A landscape with many valleys, sampled at points; each row gives a point and its height.
A ball rolls from a point to the lowest of its 2 nearest points, and stops where none of them is lower. Distance is the straight distance between rows; heights are no part of it.
Pefe h=620: [ 17  20  -2  -2  -2   7 -17  15   8   0   5  -7  14  -4  13   8  -9  -1
  14  -4   8   0  11   0  -2  -6 -24   1 -10 -21  18 -16  10  27  15 -18
  25]
boso h=628: [  6  12  -8  -6   8 -12  17  30  11   6 -16  23   9  -1  -4 -24  -7 -17
   3  11  -2  13   3 -11   3  17  13  20  -3   5 -17  14   6  11  31  -1
  20]
podo h=709: [ -4   4  -9  20   6 -15  -5   8   4 -24  29 -13  -6 -18  -8  11   3  -6
  14  11 -13  -6   4 -13  -8  11 -29  -4  -8 -29   0 -10 -14  -6  -1  -5
  -1]
Bekog h=427: [-26  24   4  26   4   2  12   0   7  -6  11  12  10  -2  -8   8  17 -12
   2 -11  -6   9  17 -23  12 -11  14   9  25  -6  -3  -8  -5 -22   3  -4
  -9]
dab h=564: [-13  20  16  25 -10   3  14  13  -1  -4   2  -2  31  11 -12   5  -5  -9
 -12   3   9   6   4 -36 -22 -10  -8  -1  -7  -8   5  -2 -18 -16 -17 -24
  12]
vuda h=837: [ -3   7  -2  -2  12 -10  11  20   1  -5 -18  28 -28 -14  10   5  -1   3
  25 -10  -4  -6  -3   2  33   7  13  -4  18 -10 -17  16 -13   4   6 -20
 -15]
gepe h=604: [  4  18 -16  -2  29   6  -4 -17  16   8  18  21 -13  13  -9 -17  21 -25
  -5   7 -15   7   5  13 -24  27  -8  -1   6  -1  -1   6 -11   0 -13  10
 -23]
diz h=398: [-10 -33  -2 -11 -16 -11  -6   2 -29  -4  12   0 -13  10  -2  19   8  23
  -8  -7   8   5  -7   3   0 -11  12   2 -19  21   6 -21  10 -29  -8  14
  -4]
Retak h=689: [  8  -2 -18  11  23   5  -2 -13   7   6  22   3   1   7 -10  11  -3 -16
 -16  -1   7  23   8   7 -11  15 -35  -5   0   4  20 -17  -1  26 -10   0
  23]
kof h=875: [  5   1  21  -9 -20  10   1  37  -9 -20 -34  28   3 -12  -9 -20 -11   5
  20   7 -11   1 -14   5   6   0  20   5 -13 -13  -8  -6  26 -10  12  -3
  -6]
mami h=740: [ 18 -28  -7 -24 -10  -3   2   1  12   3  12   2  -4  14  13   9  12   0
  -8   4  20  25 -25   3 -10   7 -12 -13 -23  -4  -3   1 -12   3 -38  -6
  23]
vip h=649: [ -2  20   4 -13  17  -2   6   9  -2  10 -25  20   8  19  21 -17 -16  -6
  -6  -2 -12   8   5 -18   4   4  14  10   9  15 -16   6 -10  -3  15  -6
  -3]
Bip h=789: [ 10 -10  12  -2 -10  -2 -17   6  -2   7 -20   4  14  24   5  22  -8   8
 -13  13  14   6 -25   3 -24 -20   8  -5 -15  20 -17 -13 -12 -10 -23 -19
 -10]
Rafal h=639: [ 12  28 -11  -9 -10  -7  -8  31   3  -3   6  -9  13 -21  15   4 -13   2
  14  -5  -9 -15  13 -11   7 -31   3  -4  -5 -19   4 -14   1  24   3  -9
  -8]
tamaz h=542: [ 13  -9  11  -7  -1  24  -8   7  -1  -7 -39  18  10  -2  -6  -5  -4  12
  -2  -1   3  -5  -3  22  -3  -9  -2   9 -21  14  19 -23  28  -3  16 -12
  24]
bopeb h=334: [-12 -21 -16  19  -3 -12 -12 -19  10  -9   7 -16  -6  25  10  -1   3   4
   7   1  15  34 -15 -24  -2  21 -20  11   9 -21  13 -17 -14  -3  33   7
   5]
zepa h=528: [  6   0  21   6  -8   8  -5  17 -22   7 -27   2  15   5  -1 -17 -21  34
  -1  -7   8 -22   8   4  16  -9   6   6 -21   1  11  -2  32   8  14  -2
  -5]
Dul h=666: [  9  12   6  -8  11 -14  -8  22   4  21 -45   7  14  -2  36 -16 -28  21
   9  -7  -7  -6 -13  -6  12 -10  -5   1 -12   7  -8   8 -13   5  20 -21
  10]
Lop h=229: [ 18  16  21  -7 -24  31  -3 -11 -15  -6   9 -13   3 -15 -11 -14  -3  19
  13   3  -5 -26   7   2  -6 -25  18 -17   0  -1  20 -11  29  12 -22  10
 -15]
fivo h=562: [  3   3   3  20  10  26   3  14   6   4  -2  -3  -1 -15 -43   7  -6  -9
  -3   2  -9 -31   2  27 -19  -3  -3   4  -1  12   3   1  14  11   7  -5
  -2]
Gufu h=619: [ 16   1  15 -10   0 -12  10 -22  -2   4   5  -8  -5 -14  25 -21 -16  16
   6  14 -10   1  -9 -17  15  -4 -20 -13  -4 -11   6  -1   3  16 -21  18
  -7]
zefi h=565: [ 18  -7   6 -14   7  -1  -4 -16 -19 -15   0   6   0  -1  10 -28 -10  32
   3  -3   7  -1   9   4   0   1 -13 -12 -18  28  29 -17  26  -4   4  15
  -3]
Bafa h=523: [-24   4  15  23 -17  20  15 -12  10  -1  -2 -21  22 -14 -15  30   9 -21
 -12   6   5  -7  -8 -11 -19 -14   5   0  15   2 -11   7 -20 -15 -17 -18
  18]
fekiv h=634: [ 18 -19   1 -18  -3 -25  11  19  -7   6   3  -1  10 -41  13 -15  -5   3
   5  22  -3  -1  -2   3   0  -8   5 -13 -25   9  -9  12  -4  -9 -12  -3
   4]
sepe h=310: [-10   4   7  19  -7   8 -27  -8  10   2 -21 -24   3   5  19  -3 -24   7
  13  -4  -1 -23  -4  -4  11 -16   6   6  21  13  -4  -1  -5 -21  41  -2
 -17]
kaduk h=311: [ -9  14  -9  -1   6 -11  30  12  -2  -2   1  11  -5  -4 -13   6   6  -7
  -6  -1  -6  12  12 -23   8   7   4   0  15 -14 -33  12 -32  26 -13   6
  -1]
zed h=481: [-32  16   5  32  -5 -11  14  -7  -5 -12  20 -20  -9 -16 -12   5  34  15
   7  -1 -26  -6   4 -35  12 -14   5   5  14  -1  -1 -11  -5 -32   5   7
 -11]
bapi h=861: [  5   5  17 -11   4  10 -13  28  -1  -5 -33  21 -16  11   6 -12   4   5
  23  11 -20 -17 -29  12 -13  10   0   8 -19 -25   8  -9   9 -13  14 -14
   0]
vof h=577: [-22 -19 -10  33   9  -7  -2  -7  -3   3   4   5  25 -19 -15  22   6   0
 -27   1  15   5   1   6   6   7  -9  17  -7  12 -22   4   4  -2  10  12
 -16]
sakup h=69: [  9  12   7  -5  16  15  -3 -11   4   3  13  24 -18 -15  -8  -2  16   4
  13  -8  -1 -11  13  25   9   3   1  -4  -1 -12  13  -8  26  26  -9   4
  -4]
Kapab h=292: [-12  -3 -14  13   3   4  -5 -28   6  -7  29 -24 -17  25 -10   5  18 -10
   0  -2 -16   5   1   2 -11  16 -18  12  16  -7   0  -3   4   7   6  32
   0]
gikon h=601: [  6  -8   9   2  12 -15   8  15  -2 -11 -25  10  22  -7   0 -31 -27   0
  -2   2  13  10   4   3   5  30  -7  -3 -14  17  -9  11  14  -8  22   3
  16]
mevak h=478: [-13   5  20  17 -16   0  12 -14  -4  -6   8 -32   0 -11  -3   2  -5   4
  -5   2  -5 -20  -4 -18 -13 -23   2 -16  11  17  -7  15 -21 -21 -14  -6
  -1]
gur h=526: [-19  -6   7  28  10 -15  14 -14 -11   5  10 -17  -4 -22  16   7  -3  17
  -1  13 -28  -3  -2 -23  30 -13   7  -1  17   4  -3  -6  -8 -28   4   0
 -25]
gufi h=775: [  9  -7  22  -7   9  14  -3 -17   7  18 -25  23  -6  17   4   7  -4  17
 -12   7   7 -14 -20  15  -3 -18   3   1  -2  15 -11   1   2  13 -19   4
 -15]
Sopu h=898: [ 11  17   6 -29  -2  22   3  12   8  23 -19  -1 -18 -19   0 -20   0   1
  12   1 -33 -24  -4  20   3  -5  23   7  11  -6   9  17  13  13  23   3
  14]
sina h=371: [-22  11  -5  11  -6  -9  20  13  -5  -3  -6   6  15 -21  -9  21 -10 -18
  -6   2  -7   4   5 -19  12 -20  21   2  27   4 -35  -3 -21  -1  -8  -1
 -19]
soz h=419: [  4 -12 -11 -15  11 -15   5   8   4  -7   1  16   9   7  15  -9  -5 -22
  -3  -5  -2  39  -4 -11   1  33 -11  -7   7 -14 -12  -6 -16   0 -10   7
   6]
dumo h=333: [  6  15  19   3 -11  12   9  -7   8  19  15   7  11  -6   2   0  14   6
  -6   9   4 -16   8  -8   0 -25  -3   0 -24 -13  33 -11  20  -5 -14 -11
  15]
Nosar h=425: [-11   3 -13  10  -2 -19   5  -1   0  -7   0 -18   0 -19  -6   2   0   6
  -7  15  -3  -9  -1 -13  -9  -7  -1   2   8  31 -25  26 -39 -20  11   0
 -10]
dor h=372: [ 10  20 -19  10 -16  -9 -33 -14   8 -31  31 -22  -4  12 -11   6  22  -6
  11   5  16  20  11  -5 -12  -2  -6 -14  11  -7  -4 -12 -23   4 -27   5
 -23]
Lovek h=544: [-20  -5 -10  36   6  18  -5  -7 -10 -20   4  -8   5  12 -37  12   5   0
 -15  -5   6   3   0   0 -19  11 -15  13  13  26 -15 -14   0 -15  17  14
  -8]
bap h=205: [  5  13 -19 -25   8  -3   2  18 -12  -8  13  25 -29 -10   4  -5  12   6
  20 -18 -18   7  17   4  18   6  12  -4   5 -10  11 -18  14  12  -5  11
  -4]
beg h=42: [-16  17   0   9   5 -19  12 -28   6   0  19 -33 -34  -8  -8   6  17  12
   2  -2 -12  -9  13   1  17  -5  -3  -9  22  10  -3  30 -12  19   8   5
  21]
mutip h=324: [ -6  10 -10   3 -22  -8  -2 -18   8   9  18 -19 -16  15  20 -12  19   9
   6   5  -9 -18  -3 -19   5  -3  14  15  -5 -17  -1  28  -4  -4  19  12
 -24]
Rim h=500: [ 15  -8 -18   3  -6  -5 -20 -12  16  -1  12 -16  18 -13  -3   7   1 -14
  -5   0  36   6   8  19   0   8 -10  -3   3   4  -9  12   4  25  17   3
  12]
meno h=761: [ 15 -30  -4 -21 -20   4 -15   2   6   1 -10   6   5  38  13   5  18  15
  -5   3  24  33 -21   6  -9   3   5  10 -34  -8   4 -18  15   8 -14   3
  13]
vage h=561: [ -8 -10   3 -15  -4 -14  29  19 -19  14  -7  24  -5  16 -11   9   3  15
 -16  -5   0  18   2 -12  10  -6  24  16 -11  16 -22   2   2  -2  -7   7
   9]
diti h=823: [ 21   9  -8  -5 -20  27 -18  13   7  -1  -7  14   2  21  -6   2  21 -26
  10   1  11  25  -9   2 -10   7   8   6  -4 -16  29 -21  -2  -9   2 -32
  18]
Tos h=390: [-15  -4 -26 -13 -17 -15  17  -1 -18 -11  21 -22  -8  18   4  -8   8 -17
  -9 -12 -18  11   9 -16 -12  14  -1  -8   2   1   4  20 -24 -19 -18  13
   1]
lovos h=759: [  6 -16  14 -27  -3   4   4 -16   1  17   4  16  -5  10  18   8  13   0
  -8  -5   4   2 -15  16   3  -2  -5  -8 -12 -17   2   5   4   7 -37   4
  -6]
nukar h=557: [ 18 -24   3 -21   5  11   7   7  -6   9 -10  -5 -16  -3   0   5 -16  -4
  -2   4 -17  -7 -17  22  -8   7  -3  -1   6  12 -29   8   6  30  -3  26
   7]
Molig h=287: [ 25  10 -39  -7 -31 -11 -22   9   1  -7  26 -22   6  12 -15   0  12  -9
   4   8  20  10   4  -6 -23 -10  -2   2 -11   5 -10  -1 -17  25  -3   1
 -19]
tid h=665: [  1  -7   5  21  24  -7  14  -5   1  10   6  -2   1  12 -18   6  -7  13
 -18   5  14   0 -11  -4 -10  15 -39  -7 -15  12   3   9 -13  15  -9  -8
  24]
livid h=464: [  4  -3   9   6  10  28 -17 -16  30  -6  -9  19  -1  -5   2  30   5 -16
   2  -5  19   5  -9  21  15 -10  -2   2  27 -11 -12 -24   3  19  -5  -6
 -12]
Nep h=794: [  8 -22  17 -17  -3  -5 -28 -13   9   5 -24  18  41   5   8  -1   7   0
 -19  28  16  14  -6  21 -13  -4  12  14 -31  -1  -6  -8  21 -18   3   0
  -4]
Fova h=415: [ -2   3 -22  -9  21 -15  13   4 -24  25  11   8  -4  -8  -2  -5  -1  10
 -11  -9   1  -6  23   5  15   6  15   1  -7  24  -1  12  12  14 -11  14
 -25]
suma h=483: [ -2  -7 -14   8  -3  -5  -3  -1   8 -10  19  17 -27  28 -17  -1  32  16
  11  -7  22  23 -13 -13  -6  25 -21   0 -11 -29  13  -7 -21  -8 -11   0
  -4]
Ged h=461: [ -6   4 -24   4 -11 -15   1   3 -14 -21  19 -29   8  11  -1 -14 -10  -9
  -1 -13   7   6  18 -10 -15  16 -13  -3  -2  15   8  12  -7  -6  13   2
  13]
vuru h=676: [ -8 -17  -4   1 -18  -3  23   2  -4   4  23 -17  12 -11   4  13   3 -11
 -11   0  -2   5   2 -14   3   3 -17  10 -12 -36  -3   9   9  19  -9  14
  23]
buk h=413: [  2   2  -2 -25   5  -3  34 -14 -26  28  13   9 -13 -18 -12 -13   9   6
 -10   8 -11   4  12   2   2  -2  32  -5  12  27   5  16   8   1 -19  10
  -3]
zegen h=388: [-22  12 -12  13  -6   4  -4 -28  15   2  24 -15 -12  33  -3   1  39 -14
  -4   1 -15  19  -8 -26 -12  10  -7  12  13 -16  13   3 -23 -24   1   3
  -4]
Guvuf h=597: [ 21  -5   0 -15  -5 -11  -6  -9 -25  12  11 -15  -6 -19  26 -11 -12  35
   8   3  -9  -5  -1  -6  15 -26  -4 -14 -13  20  20 -14  17   0  -2  12
  -7]
bifi h=206: [ -2   1  -1  12  -2  -5  -8  -1   8 -33 -10   9   3 -17 -16 -22 -13  -5
  15  12   4   2   0  -2   2  -1  10   4  20  25 -24   5   5 -25  28  17
 -10]
mer h=369: [-10   6  -4  19   3 -19 -12  -8   8  -1  -7 -35  -7 -16   0 -10 -14   9
  -1   1  -4 -23   9  -2  17  -3  -2  -3  23  11 -18  31 -24  -6  38   7
  -9]
nuto h=805: [  5  -4  10  -7   3  -6   3  35 -19  -7 -29  21  -5  31 -11  11 -17   9
  -4   0  -2  13 -20  -6 -17   0   1  -8 -15  11 -20 -11 -23 -16 -26 -22
  -3]
gosov h=463: [  2 -27  21 -10  18  -8   0  -3  12 -13 -17  16  17  -1  27  -4 -14 -10
   3   2   2  25 -19   1   6  27 -20  -4  -7 -30  11 -17   7  -1   2   0
  22]
Tata h=465: [  6 -23 -15   8   9  -6 -22   7   9   6 -10 -19  22  -2  19  26 -18 -14
  -3 -13  25   7  -9  14   5   6 -19  -6   9   7  -1   2 -15  10   4 -20
   5]
tobo h=225: [-10  10  -1  -5  -8 -21  31  -7  -2 -10  16 -12 -26 -20  -7   6  14   8
   7  -2   2  -3  12 -21  11   9  -8  -6   5 -25 -12  31 -25  34 -17   3
  13]
tik h=422: [ -6 -27 -18   7   0   3 -13   9 -15  -8  -2 -11 -23  50  -3   2 -15  13
   4 -13   3  11 -23 -12 -16  22 -11   6   0  -8  13 -26  -4   0  19  14
  -9]
vuti h=535: [ 13  19  -8   3  -5 -13  -3   6  17 -14  15 -10  13 -23 -23 -10  -9   1
   4  14  33  -5  24  -4   4  -3  -8   6   0  -8 -12   9   7  35  17  10
  10]
Sogul h=811: [  1 -27  28   6   4  19 -25 -23  13   8 -11   2  24   1   1  12  -2  -9
 -21  16   5 -18 -12  30 -17  -2  -6   3 -25 -14   8  -3  14 -19  -6 -11
  -3]
zop h=820: [ -6  -5   4  -4  15 -10   1  41 -21   4 -38  28 -10  13   6  10 -17  11
   3 -10  -9 -10  -9   6  11   2  10   0 -11  -4 -16   1  -6   2  -7 -26
 -19]
fazu h=779: [  9 -16   7  -2 -12  10 -16  -5  22  16 -21  18  10  18   7   2  20   5
  -5  17  19  17 -25  -1  -5  -3   8  26 -20  -5 -10 -12  11  -7  17  -6
   9]
tise h=352: [ -7  -1 -39   4  15 -19  -7   6 -14 -14  24  -5 -10  -5  -4   9  -3  -1
  -3 -19 -12  -5  20  11  -6   8   1  -6   0  23  -6  -3 -13  -6  -7  11
 -36]
fozo h=587: [-18 -23  10   7  18 -11  24   6  -8  12 -10  13  -3  10  -3  23  -5   9
 -19   6 -13  16 -19 -21   1   0  -6  12  -1   4 -22 -13  -8 -11   1   3
  15]
Lotaz h=559: [-17  -7  12  21  19 -11  27   2  -9   8   6   9  -2 -31  -4  11 -12   7
  -8  10 -18   6  -4 -16  16  -9  -7  12   9  13  -2 -12   8 -19  15   2
  15]
gonov h=227: [  1   1  17   9   0  15  20 -10  -8  23  18  11  -4 -28 -16  -4  23   7
  -2   7   8 -10   6   5  13  10  10   5 -15 -29  14  14  28   8  -7   0
   8]
loda h=799: [ -6  -7  10   2 -14  23   1   1   0  -4 -13  21  16  28 -23   3  16 -12
 -14   4  10  20   4   3  -9   9  18  23 -14 -19   8  -9  21 -10   7  -8
  20]
bimik h=487: [ -4  11  12  17  -2  14 -16  32 -10   7 -31   1  35  10 -19  -1 -23 -12
  -9  -5   3 -18  15  17  -6   3   1  14 -23  -8   5   2  19   0  16 -18
  -4]
Luz h=533: [ 18 -11 -12 -16 -11  12  -8  -6  11  -6   9  -3 -14 -11 -15  13   8 -11
   6   3  13   3  -3  21  -7  -2   6   2  10   8 -23   2   9  36   7  23
   2]
nuvu h=174: [  6   4   3 -32  -3  14  -9 -35  19  12 -15   5  -7  22  29 -22   6 -16
  -3   5 -13   2  -1  11 -13   4  12   7   8  -1  14  13   9  -4   7  16
   6]
Koza h=504: [ 18 -15  20 -22   4  18  -7  -9  13  -5 -36   8   9 -14  23  -5 -10   3
  12  -3  -3   2 -14  21   6   6 -11  -6   1 -12  23 -12  10   3  15  -6
  43]
Nov h=426: [ -8  -7  -7   7   2  12  -3   7   0   3  -9  15  10  13   5  32  -1 -11
  -9 -22  24  13  -1   6  11   3   2  -1  13   3 -11 -11  -9  11  -8 -16
  -5]
Gop h=886: [  9  20  12 -23 -25  16  -2  25  -6  -1 -21   8   6  -5  -2 -29   1  -8
  12   7 -15 -22   1  -1  -9   2  36   9  -2 -20   9  12  20  11  11  11
 -14]
giseg h=335: [-15 -16  14  -8  10   3   1 -18 -21  28   2 -15  -4  10  12  16  -5   4
 -22 -10 -17 -21   2  26   6   1   8 -11  -6  12  22  23   0 -13 -29 -11
  -1]
kekod h=466: [-25   4  -5  12  14  -7   8 -13   6   2  22  -9 -24  26  21  11  15   5
   8 -16 -25   3  -4 -22  11   1 -14  -5  13 -24  15 -14 -18 -18  -4  -7
  -2]
Vevu h=381: [ -3   2 -15   8 -12   5   4  15  -2  -4  20   5   0  -2  -8  36  11   1
   2 -22  13   3  13  -4  15 -15   3   4   7 -19 -17 -16   1  27 -17   4
 -18]
Sopo h=35: [  5  20  13 -16   7  20 -19 -35  18   8 -19  -4  13   4  35  -3   4  -6
   4  -8 -22 -11   3  14   3 -17   1 -11  20  -3  20 -10   3  -1  -6  -1
  -5]
Kopa h=558: [  2  15 -21  12  21  -4 -20  -3  11  -9  24  17 -17  14  -6  -3  28  -7
  13 -13  14   4  10  12  -6  28 -13  -4  -6 -16  20   0  -5  -4  -2 -13
 -16]
gomeg h=212: [ 23  17   4 -27  15   9   6 -13  -2  17  -6  10  -4 -38 -11 -25  -4  17
   9   8  -6 -13  17  24  10 -14   7 -15   0  15  23  -1  26  29  -5   9
   9]
pubo h=281: [ -2  15   6  -1 -11   7 -22   6 -10 -17 -27   3  26  -3   8 -16 -18 -13
  12   4  -6   0   5  -4   0 -17  20   7  11  11 -10 -12  12 -27  25   9
 -21]
sunuz h=439: [ -4 -21  -5 -17  -3  23   1 -18  -4   6  -4  -5 -17  18  -9  16  12 -12
 -18 -11  -1 -19   3  35 -16   8  15  -4  -5  21  18  13  15 -12 -12  -8
  10]
Sovit h=440: [-22  -4   2  20   2  -7  12  35 -15   4 -14  -5  27 -11 -18  13 -13 -20
 -14  -2  -5 -18  11   2  -8  14   1   7 -25 -14 -13  14   3 -16   4 -23
  -4]
Zuvu h=266: [ -9  -4 -21   8  31 -16   3   7 -12 -27  10   8 -25   5 -11   9  -4   0
  -1 -19  -5  14   5   1  -2  19 -21 -14  18  14 -10  -6 -28   4 -15   0
  -5]
niza h=580: [  5 -21  14   6  -9  11  13   8   7   6 -11 -22 -11 -26 -14   3 -20  -3
  -2  10 -17 -20 -23  13   0   8  -6   5   6 -11 -29  18   0   6  19   9
  19]
vogit h=607: [ 11 -21  -2  -7  -1 -13  -9   8  13  -2   6 -27  -9 -40   6   6 -14  -6
  10  20 -15 -11 -14  16  -2  -8 -15 -11   3   7  -7  13 -12 -16  12  -4
  20]
Tafo h=291: [-15  -5  16  12  13   1   4 -10   5  14  -7  -4 -27  -4  12  -4  -1  23
   8 -15   3 -24  -5   8  27   1   7  -6   8  -4  20  16   1 -14  10 -14
   0]
lepug h=596: [  5  19  16  14   5   2   2  20   3   3 -12  -2  30  17  19  -8 -27   2
  -2  -8  12  -3   9 -22  -4  -5 -19 -11 -17  -8  10   3  -5  13  -4 -29
  11]
Rifu h=844: [  8   6  -4   1  15  11 -10  15   7  -9 -10  11 -13  11  -8 -10   2 -15
  15   8  -7   3 -14  -1 -19  17 -15   3   1   1  17  -8  -8 -14  19 -32
  15]
dofov h=319: [  7   8  10  -7 -22  22   7   3 -10 -22  16   4  12  -4 -20   7   5  -9
   5 -20  18  -8  19   2   3 -14  21 -13  11 -11   4 -14  19  16 -32  11
 -16]
beve h=141: [ 12  20  20  -3 -11  35 -14  -7  -2  -3  -9 -22   6   8  15   2 -10  -1
   5  -6 -26 -26  -1   5  -9 -31   0 -10   8  -9  17 -19  14  17 -16   4
  -8]
Volu h=330: [-11   5  16  17   6   3   9 -18   4 -15  -8  20 -19 -24 -20 -26   9  14
  20  18  10  -1  -5   8  23   4  16  -3  17  15  -2  11  11 -27  16   0
  -6]
bup h=189: [-22 -19  18   1  19  -2  -1 -24   0  11 -13  -3   4   6  22  12 -10   9
 -13 -14  -3  -7   0  10  19 -11  12 -12  21  29  21   7  -7 -31   0 -10
  11]
nozo h=295: [ -1  -6 -21 -36 -21  -1  -1  -7  -9   7  11  -5 -14  41  23 -15   9 -18
  -3  -5 -16  11  -1   1 -13   5   3  -5  -3  -2  12  11   2  -6 -19  13
  11]
lizo h=508: [ -5   5  -7  17   1  15 -13   2  -5   4  -4 -11  12  25 -21  10   0 -30
 -22   9 -10   5  -4  -1 -30   6   6  12   9  18  -8  -3 -12 -13   6 -12
  -7]
mag h=207: [ -8   3 -17  -1 -18  -7   1 -24   6   0  23 -45 -33  22  12   3   2  -5
   6  -3 -15 -14   2   5   9  -1 -19   5  14  -8   3  18  -1  31   1  22
   8]
Gugik h=662: [  4  35  14   8  -9 -10 -14  18  10 -32   2   0   2 -23   8  -9  -3  -6
  32  13  -6 -12   8 -13   7 -23  11 -12  11 -23   4  -8  -4 -12   0 -12
 -13]
zutan h=370: [ -8  -3  -5   4   7 -12 -12 -20   9 -24  18 -16 -12   2   5  14   8  -6
  11  -9  13  15  -3   3   3   6 -17 -26  26   4   1  -1 -26  -4 -16 -10
   0]
Zif h=641: [ -5  -1  24  -8  -4  -5  23  -6  -8   9   0   0  23 -15  24 -14 -16  -5
  -5   1  -2   9  13 -24  28   6   8  -6  10 -20   1  16   4   5 -10   3
   5]
tem h=477: [ 13 -13 -21 -13  -5  -9   0  16  -3  14  12   8 -14 -18  -3  21  12  11
  -2   1   6   3 -10  14  -6 -26  13   3 -11  34  -1 -10   1 -15  -8  -3
  12]
makab h=635: [ -9  -2  17  33   2   5  18 -22   5  -2   1  -4  -4   0 -24  -8   1  31
 -14  -2  33 -13   0  -5   4   3 -16  -3  -7  17   0  19  -2  10   2   2
   9]
puvod h=384: [-19  -8   9  14  13  -8  -3   4  -1  19 -10  -2   8  -7  13   1  -8  -5
  -4  -1 -10 -17   2   5   7  14  -2   5 -10 -13  -1  15  -4 -22  12 -15
  -6]
fina h=525: [ -3  -8 -11  -2  -1  -1   8  15 -14  11 -10  34 -21  -7 -13  14   1  15
   1  -8  -4  10  -3   9  24 -17  25  18   2  23  -7 -12  22  -3  11   8
  -6]
Moz h=302: [ -3  11 -17 -20  21 -20   0  -7   0  -3  22   7  -9  -5  26   4   3 -12
   5 -23  -5  17  31  -4  25   4   6 -11  28   0   2  -2  -9  13  -6   8
  -2]
Gado h=688: [ -8  22   5  16  -5  -2   9  26   8 -29   7  -7  -4 -22 -14   2  -2 -19
  17  17 -25  -9  -2 -21 -19  -4  -7  -4   3 -17  -3  -8 -20 -28  -1 -21
   2]
suv h=394: [  6   3  -9   4 -22  -7  -7  -4  11  -3  24  -7 -18  21   8  -8  16  19
  12   8  16 -12 -12 -12  -5   0 -15   7 -23 -24  10   6   1   8   0   1
  -7]
bov h=602: [ -3  -1   5  34  14   5   2 -24   7  10  11  -4  14 -23 -19  12  -5  14
 -19  -7  20 -11  12  14  17 -16  -9   1  14  27  -7  -5  12  14   5  10
 -10]
lef h=633: [  7  17 -18 -27   7  -6  -1   7  17  10   7  20  13  -3  -8 -24   9 -39
  -4  17  -4  16   5   5 -29  15  11   0  -3   3 -15   4  -9  -8 -11   8
 -15]
dum h=520: [ -3  -8   1  -4  -7  -4   0 -17 -15 -26   4 -16  -5  26   5 -23 -12  25
   6 -14  18  -8   9  -3  -5  13  -2 -11  -1  26  10   2   8  -9  12  19
  -9]
zumok h=516: [ -6 -10 -11   8  -1  19   9 -18   7  10  23 -22 -15  -4 -30  11  12   5
 -16  -4   4 -23  11  23 -10  -6  -3   4  -2  21   9  17  16  14   4   9
  21]
Loza h=654: [ 22   3   6 -30   3  -4  -4  10  -3   0 -16  18  17 -20   4 -13  -5  -9
   0  13  -8  10  -5  11 -24  -4   5 -12 -10  15  -8 -12   4  -6 -18   9
   0]
duk h=240: [-10  -4 -12  17 -11  -5 -23  -6  18   3   4 -25  -4  17  23   2   3  -7
  11   4   4   2  -9 -18   3   3   1  22  15 -12  -4   4 -13 -12  39  -3
  -4]
nel h=661: [  2  25  -5   3   9   3   6  10  24   1  -2  33  26 -19 -29 -11   3 -29
   1  15  19   7  14   4 -15  -3   9   8   0  -8  -8  -5   7   5   0  -1
 -11]
belu h=715: [ 17 -11 -19  -8  -7  -6  -3  -5   9 -15  26  -3  -8  -5  -6  16  21 -15
   6   6  19  37  -5   5  -4  13 -23  -8  -3 -19  12  -9  -8  15 -17  -6
  39]
kul h=323: [ 10   6   9 -12   3   8  23  -7   1  28  -2  -8  -1 -39 -28 -16  -7  -2
  -7  17  -2 -17   3  18  -5 -10  23 -11  11  22   1  20   5   3 -12   3
   7]
munut h=163: [-11  12  16  -9  12  -3  -3 -23   5  17  -8   0 -12  -2  50  -8   4   8
  12 -11 -21 -13  -2   1  21  -3   5  -5  13 -18  24   0  -2  -7   3  -9
 -21]
tofeb h=570: [ 16   4   4   4  12 -23  11  17   2  -8   1   2   7 -34 -16 -37 -24  14
  14  12  13 -13  20   1  13  13 -10  -7 -15  -1  -5  16   9  20  21   3
  15]
buti h=368: [  5 -11  -8 -27  20 -24  12   5 -18 -11  -9  20  -5   3  29  -8 -21   7
   5 -22  -9  19  11 -16  23  14  -1 -17  11   2  -2  -3 -12   1 -11  15
 -10]
Ror h=660: [  5 -13  31  -5 -23   6  13  12  -2  17 -10  -9  29 -11  14   4  -7  -4
  -3   6   3  -4  -7 -10  11   0   7   9 -18 -35  -7   7  22  16  -4   5
  15]
nama h=472: [  1   1 -15   9  14   5 -14   1  -9  13  -3  -3 -16  45  -6   4  -6  -4
 -13   1 -13  13 -23 -13 -19  18  -4  15  10   7 -11 -11 -18   8  13   1
 -18]
tobil h=210: [ 20   9 -17 -10 -22  11 -19   2  -4  -2   7  -1  21  22   0  -5   0  -2
  -5  -9  23   5   7  -1 -14 -19   8   3 -10  23  -2 -12   7  13  -8   9
 -16]
manot h=296: [ -4  -1 -10  -7 -22   5  -8   2 -28  -6  14   0   8  38   0  11  11  11
  -6 -23   9   6  15  -6 -10 -20  11  -1 -12  11   7 -15   6 -18 -26  11
 -23]

For each start below, name the point where the ball stops.
Rafal -> duk
Retak -> duk
Ror -> Sopo
fozo -> beg

Call two points neighbours if one is among the 2 nearest of the other. Go from one point of each pair to the other, from neighbour to neighbour, staying as low as possible. Name the highest point that can't be avoided.
bifi / bup -> Volu
Zuvu / tobil -> dor
Zuvu / sakup -> Fova
bifi / duk -> sepe
bup / Sopo -> Tafo
